A landscape with many valleys, sampled at points; each row gives a point and its height.
A ball rolls from a point to the lowest of its 2 nearest points, and stops where none of them is lower. Distance is the straight distance between rows; heights are no part of it.
Z442: [ 29 -16  -2   8   2   6  -6  -7 -14   3 -10   0  17   4 -10 -31   3  23
  20 -12 -15  -4 -10  -3 -10 -12  27  15  -4   8   3]  h=57.9
Z62: [ -5  35   6   8 -26 -35  -8   6  -2 -12   7   1   6  19  19   3  22  31
  19 -15 -18  19  40 -18   5   5  -8 -19  24 -11   8]  h=37.1
Z53: [-13 -24 -25  16  -2  17  16  11  11   2  21  18   2   6  -8   1  -5 -23
 -46  23  -5  -8  -5  24   7 -29  15  13 -14  10  -3]  h=43.0
Z319: [  2 -34   5  12 -15 -13  38 -10   5  21   6  21  -3  19   7  -3  -4  20
 -35  18  23  -3  24   2  13 -27  38  -1  -1  -9   6]  h=15.0
Z849: [-25  -1  19  15 -10   3  23 -12   4   0   3  29 -11  16  -6  12  -9   3
 -43  30   4 -31  19  16  23 -16  -3   4   4  16  23]  h=34.9
Z891: [  4  29  10   6   5 -24 -10   6 -16  17 -10  11  -1  36  11   2  11  26
  27 -20  -2  15  28 -11  33  13 -11  -6  15 -16   3]  h=44.3
Z885: [  1   0 -10  11 -17   7  -8  30 -29  -6   9   3  -6  13 -28 -25  14 -12
  19   3   4  -3 -16 -13  15   6 -12   4   2  -6  10]  h=31.5
Z658: [  5  -2   3  -8 -32  -4 -13  -4  -3   7  26  25  18 -42   2   2   4  -8
  -2  -3  -6   9 -22  17  -6  -3   9  -4   7  22 -11]  h=67.5
Z655: [ 17  -8  -2  11  27  37   7   0 -18  24 -14 -44 -10  16 -23  -8   7   1
  19  -7   6  -8  -4  -3 -14  -2 -12  22 -19 -18 -16]  h=59.2
Z335: [  9  26   8   0  21  31   8   1 -15   8 -14 -44  -6   0 -32  -2  22  -1
  45 -16   4   8 -29   8 -15  -3 -24   7 -20   0 -25]  h=59.8
Z686: [  6 -22   6   3 -22 -14  14  -1  17   4   7  23   9   1   5 -25  -9   6
  -6   2  10  -2  16   2  -4 -32  21   1  -4  -4  21]  h=33.1
Z420: [ -8 -19 -21  -4  -2  -3  14  13 -15   9  17  12  -8   3   2  12   0  18
 -37   9   2  -8  -6  23  18 -29  12 -10  15  -1   3]  h=32.5
Z917: [-19  -2   9 -16  -5 -26   8   1  16  22   8   6 -24 -11  14  23 -10   2
 -20   9  16  11  18  -3   4  14  -6 -10  15 -20  -1]  h=76.1
Z850: [  1 -17   9  14 -10  35   8  -5 -11 -10   1   8  11  26  11 -12  -1   0
  -1   6  -4 -24 -26  -5   6  11   2  -1 -20   0   1]  h=22.3
Z100: [ 39 -29  -3  -7  24   7  11  -7  -5   1 -13 -14  17  -5   6 -24 -42 -11
   1  11   0   5  33  -4   0 -27  18 -14  -1   3  20]  h=45.1
Z443: [-24   5  17 -11  -1 -30  -3  -8  29  20   4  17 -41 -10   8  35 -22   1
 -19  26   4  14  33  39   2  -3   5 -11   8  -6  30]  h=73.9
Z607: [  7  49  -9  20   5 -14 -13   5 -13   2 -11 -13   0  22 -16  24  34  11
  21 -19  23  -1   9  -9   3  -3 -17  -6  -2 -26  -5]  h=64.1
Z730: [ -7 -18  29   2  -8   4   8   5  -1  12   7  -1  -4   2  25 -15  -9  -7
 -11   3 -10   4 -18  13  13  11  13  13  -4  31 -18]  h=35.7
Z614: [-18  10   1   5 -29  -2   2  -3  -9  -6  14  31  -1   4   1  -5  -6 -13
   5  22 -11   5   1 -11  27  10  -5 -16   8   8   9]  h=49.9
Z958: [  0   2 -10   5 -10  10 -23 -15  24 -18  11 -13  -1  -8  22 -15  10  11
   8  -6  -9 -20 -25  -2   6   0   0   4  -5   0 -18]  h=38.9
Z580: [-31  -6  -1   2  26   1  27   7   9  17  -4  -1 -12   8   8  40  13 -11
 -46  24   9  -6  12  12   3  -3 -18  -5  13   7   8]  h=80.5
Z112: [ 25   5   6  -9   6   0 -19  -8 -13   0  -8 -30  11 -12 -28 -18   4  25
  10 -12 -20 -15   1  -4 -27   7  -6  18  -3   5  -1]  h=69.0
Z991: [-20  26 -14 -14  24   2  -4  -9  31 -10 -20   7 -31  22   1  26   2 -18
 -12   3  -9   4   1  -7  -8 -10  -7   7  -9   0  -9]  h=29.5
Z637: [ 16  -3  14  13  11  53   9  20 -19   1   0 -29   7  11 -30 -13  24 -12
  11   0   8 -11  -8   0   2  14 -11  -7 -25 -12  -6]  h=48.5
Z516: [ 20  10  10 -17   9  -7 -12  -3  24  -7  -4   0  10 -43  15  11 -18 -13
  24 -25   2  13   7  -3 -26   0  -1 -19   6  11  -1]  h=41.7
Z949: [-21 -27  14   3  12 -15  30 -14  20  17  -6  25  -3  12   1  20 -26   3
 -36   8  13 -25  40  12   8 -25  19  11   8   3  17]  h=27.6
Z713: [ 13 -20   1  -6  32   2  17   7  10   1 -22  -4 -11  13  20 -12 -38  14
 -15  13   1  16  25 -15   4  -8  11 -12  13 -11  11]  h=33.9
Z211: [ -2  26   9  -9  20   7 -13  -1   4   1 -19 -34  14  -9  -6  -8   4  -2
  47  -7  -5   9 -10 -11 -15  13 -27  20  -2 -13 -20]  h=51.2
Z93: [  6 -10   2 -11  -6 -11 -10   1  21  -7 -12  10   6   3  -4 -18 -25  11
  15 -15  -9 -11   6  -6 -26 -12  16  10   5  -1  13]  h=44.8
Z829: [ -2 -52   6   7  14  26  36  -4   2  -2  -1  -2  43 -20   5 -30  -9 -33
   0   3  -4  -4   1   2   6  -9  24  20  -3  32 -21]  h=56.8
Z770: [  6  23  -2 -24  16 -17   2  -4  12  20 -16 -22 -16 -20   1  23 -14 -25
  14 -15  -5   5  10 -14 -27 -18  -7  -1  -9   1   6]  h=49.7
Z883: [  7  21 -22  15  -8  -9 -35 -17  -1  -8   5  -3   0  -2  11 -10  14  14
  37 -26 -16  -4   3  -6   3   2  -1 -14   9  -4 -17]  h=49.5
Z118: [  8  35 -18  -8  25   0  -1   4 -15   0   4 -18   3 -24 -37  -2   3 -17
  16  -7   2   2 -40  -7  -9  27 -25  15 -18   4 -12]  h=81.5
Z736: [ 37 -17   6 -15  24   1 -24   9   2  14 -14 -24   1  -5 -20 -22 -25   2
   1 -14  -9  -2  33 -10  -7 -18  18  -5 -17  -9  13]  h=56.2
Z339: [ -9 -32 -16   3 -17 -12   7  -3 -21   9  14  -4 -12  -2   4  -4  -7  21
   1  16  22 -10 -12   0  23  -7  11  -8  19 -11  12]  h=22.8
Z333: [  8 -25  -1  11 -15  26  -8  17 -31 -10  -2  -5  15 -10 -18 -19  17 -12
  14   9  14  -4 -30  -7   5  18  16  -5   7  21   2]  h=42.7
Z866: [ -3  33   0 -22   8 -13  -8   0  17  -5   4   6  -9 -32 -15  30  -7 -16
  -7 -21  -6  -7   4   1  -9  -9 -25  11 -13   2  -1]  h=56.3
Z839: [ -8   3  22   3 -11  -6  -1   9 -10  14 -10  -2  -8  29  17  -3   6  18
   7 -12  -4  11   1  -5   9  11  11  -9  18  16  -9]  h=43.2
Z603: [-32  21  18   3 -19 -34 -30  -9  26  -5   8  32 -11 -15   7  26  -2   7
 -11  12  -6  12  31  30   5   2 -13 -17  27  -4  22]  h=72.3
Z723: [ -5  22  -4 -21  26  -4   2  -6  28 -11  -8  13 -36  23  27  25  -7  19
 -27  -8  -8   3  33   8   0  -3  -5  -3   5 -10  18]  h=21.0
Z571: [ -9  -7   2 -17 -14 -20 -16  -2  20  -8  11  40  -4 -31  -4  19  -4  -7
 -19   3  -1   5   7  21 -16 -10   3 -13  16  10  16]  h=70.8
Z220: [ 23  16  -5  -1   2   8  -8  -2 -10  -1  13  -5  33 -43 -29 -41   9  -4
  28 -14  -1  11 -32  -5  -3  32 -13  14 -23  13  -6]  h=72.9
Z337: [-11  46   4  -4   9  -2 -21  11 -11 -15 -27 -10   9   3   7  18  10 -13
  21  -2  -9   7 -18 -19  -5   9 -24  17   1   7 -16]  h=45.0
Z378: [ -7  12  12   3   9   6 -16  -3 -14  -8 -17   8  29 -13   6   3  -6   6
   9 -10   1   0 -42  -8 -11  16  -7  17   1  23 -12]  h=40.7
Z913: [ 18  -5 -22   2   3  -5  -5   3 -25  19   0 -30  -8  -5 -19 -10   9  20
 -10  -1  -8 -26   5  -7   0  -5  -1  -1   2 -19   5]  h=74.7
Z800: [ -4 -12   3   0  16  -2   7 -10   3  11  -6   0 -12  11   7  22 -15 -25
 -37  17   9 -14   9  -9   6   9   5  -9  -4  -5  -1]  h=78.3
Z789: [-10 -32  -9  10  15  16  13   6  -6  12  -8  -8   9  -3 -14   2   2 -34
 -29   8  14  -5 -11  -8  -3  12  20  10   2  13 -22]  h=80.2
Z407: [ -3  -1 -16   6  12   8   1  -1   0   6  -5 -24  -5 -20 -13  -2 -10 -26
  -2   1  18   3 -35 -12 -18  14   0  -2  -5   6 -14]  h=82.2
Z504: [-10 -41  -9   3 -10  18  25 -16   1  -2  17  29  17 -17  -4   6 -11 -17
 -38  31 -12   5 -24  28   1 -12  29  20  -2  28 -15]  h=50.8
Z904: [ 29 -51  10   1  -1  10  26   0  -3  -3   2 -10  30  -9  11 -18 -11 -21
  -2  19   5   4  12 -16  -8  10  15  25 -24  15   2]  h=46.0
Z466: [ -9  -7   5  22 -25  37  14  23 -14 -16  -4  -3   1  29 -13  -3  15  -2
   4   4  19 -13 -11  -4   5  15  -1 -28 -13 -26 -13]  h=35.1
Z185: [  0 -19  -4  -2 -13 -20  11   3 -12   5  14  15  -4  24  20 -15   4  48
   4  17  15  21   7  -2  38 -10  15 -25  21 -26  11]  h=5.5
Z611: [  1 -12   2 -27  45 -14   6   6  15   0 -23 -10 -28  14  26  18 -27 -15
 -27 -22   6  22  17  -4 -13  -6   7  -9   5 -10  -3]  h=23.0
Z415: [-22  36 -10  -5  -7 -29  -5  10   2 -17  11  11  -9  11  -9   3   2  -7
  -1  -8 -13  -2  16   8  12   2 -14  -2  17   1  13]  h=55.5
Z394: [ 29 -45  27 -11  -8  14  18 -11 -12  -1   3   1  20  13  11 -34   5  -3
   4  19   0  -4 -15 -19  -4   7   7  -5 -29  -6  -2]  h=34.5
Z779: [ 12   7 -25  20   5  15  -2   8 -21  11  -8 -22 -10  17 -24  -5  31  22
  11 -14  26 -11   2 -12  11 -11 -13 -11  -1 -35   6]  h=69.3
Z31: [-27  12   2   8 -33  11   6  15 -11   2  31  -5  -7   4   3  13  23   0
  -8  -2   4  -3 -20  27   6  -1 -14   0   3  -3 -11]  h=28.2
Z628: [-11  15  -9  -2   3   7   2   1  10  -9  28  11  -1 -34 -11   9  -3 -19
 -10  -7  -5  -9 -24  24   4   0 -10  16  -6  28  -4]  h=62.1
Z552: [-17 -33  16   5 -21  10  13   6  -4 -12  14   8   0  -2  19 -12   5 -23
 -11  35  -3  16  -7 -13  11   7  17  -8  18  19  -2]  h=43.5
Z138: [  7  10 -15   6 -26  16  -7   6 -22 -33   7   9  39 -21 -25 -27  16   1
  35   4   6   7 -35   4  -5  24   0  -7 -14  14 -10]  h=57.8
Z24: [ -1  42 -15  26  -8 -27 -30 -27  14  -9  -6  -9   8  20  10  23  30   6
  42 -29   3   4  12   0 -12   0 -23  -3   1 -22 -11]  h=58.3
Z983: [ 16   3  11  -7   0  -4 -34 -13   0 -17  -7  10  21 -20  31  18  -4  11
  15 -25 -13   5  -4  -3 -22  13 -18   1   8   4  -2]  h=36.6
Z567: [ -2  12  -6   7 -32 -24   3  -5   3  -7  16  20  -4  13  24   1   7  40
   7   7 -10   9  17  11  19   0   5  -5  21 -17  17]  h=24.7
Z868: [ -5  27 -17  11 -29   7 -11  20 -10 -12  20 -18   0   3  -5  -7  31   6
  17  -5  -4   7 -17   9  -2  18 -16  20 -11  -3  -9]  h=3.2
Z342: [ -2  21  -2  -3   4  -1 -27 -25  32 -19 -12  -4 -18   4  15   5   6   0
  -5  -3 -19  -8  -9 -16 -11  25 -14   5  -6  -1  -7]  h=31.4
Z494: [  1  10  -1 -46  31 -18   0  -4  24  -7 -21   7 -25  14  10  22 -33   3
  -6 -13 -16  14  32  -5 -21 -12   0 -10 -12 -20  21]  h=11.9

Where does a ball stop that starts at each point below?
Z917 => Z983
Z913 => Z319
Z118 => Z868
Z779 => Z494

Call two points neighbours if one is among the 2 nearest of the other. Go from one point of each pair to the other, from neighbour to neighbour, staying as low as possible. Name the highest point that can't be avoided.
Z185 / Z730 => Z891
Z868 / Z850 => Z628
Z494 / Z319 => Z736
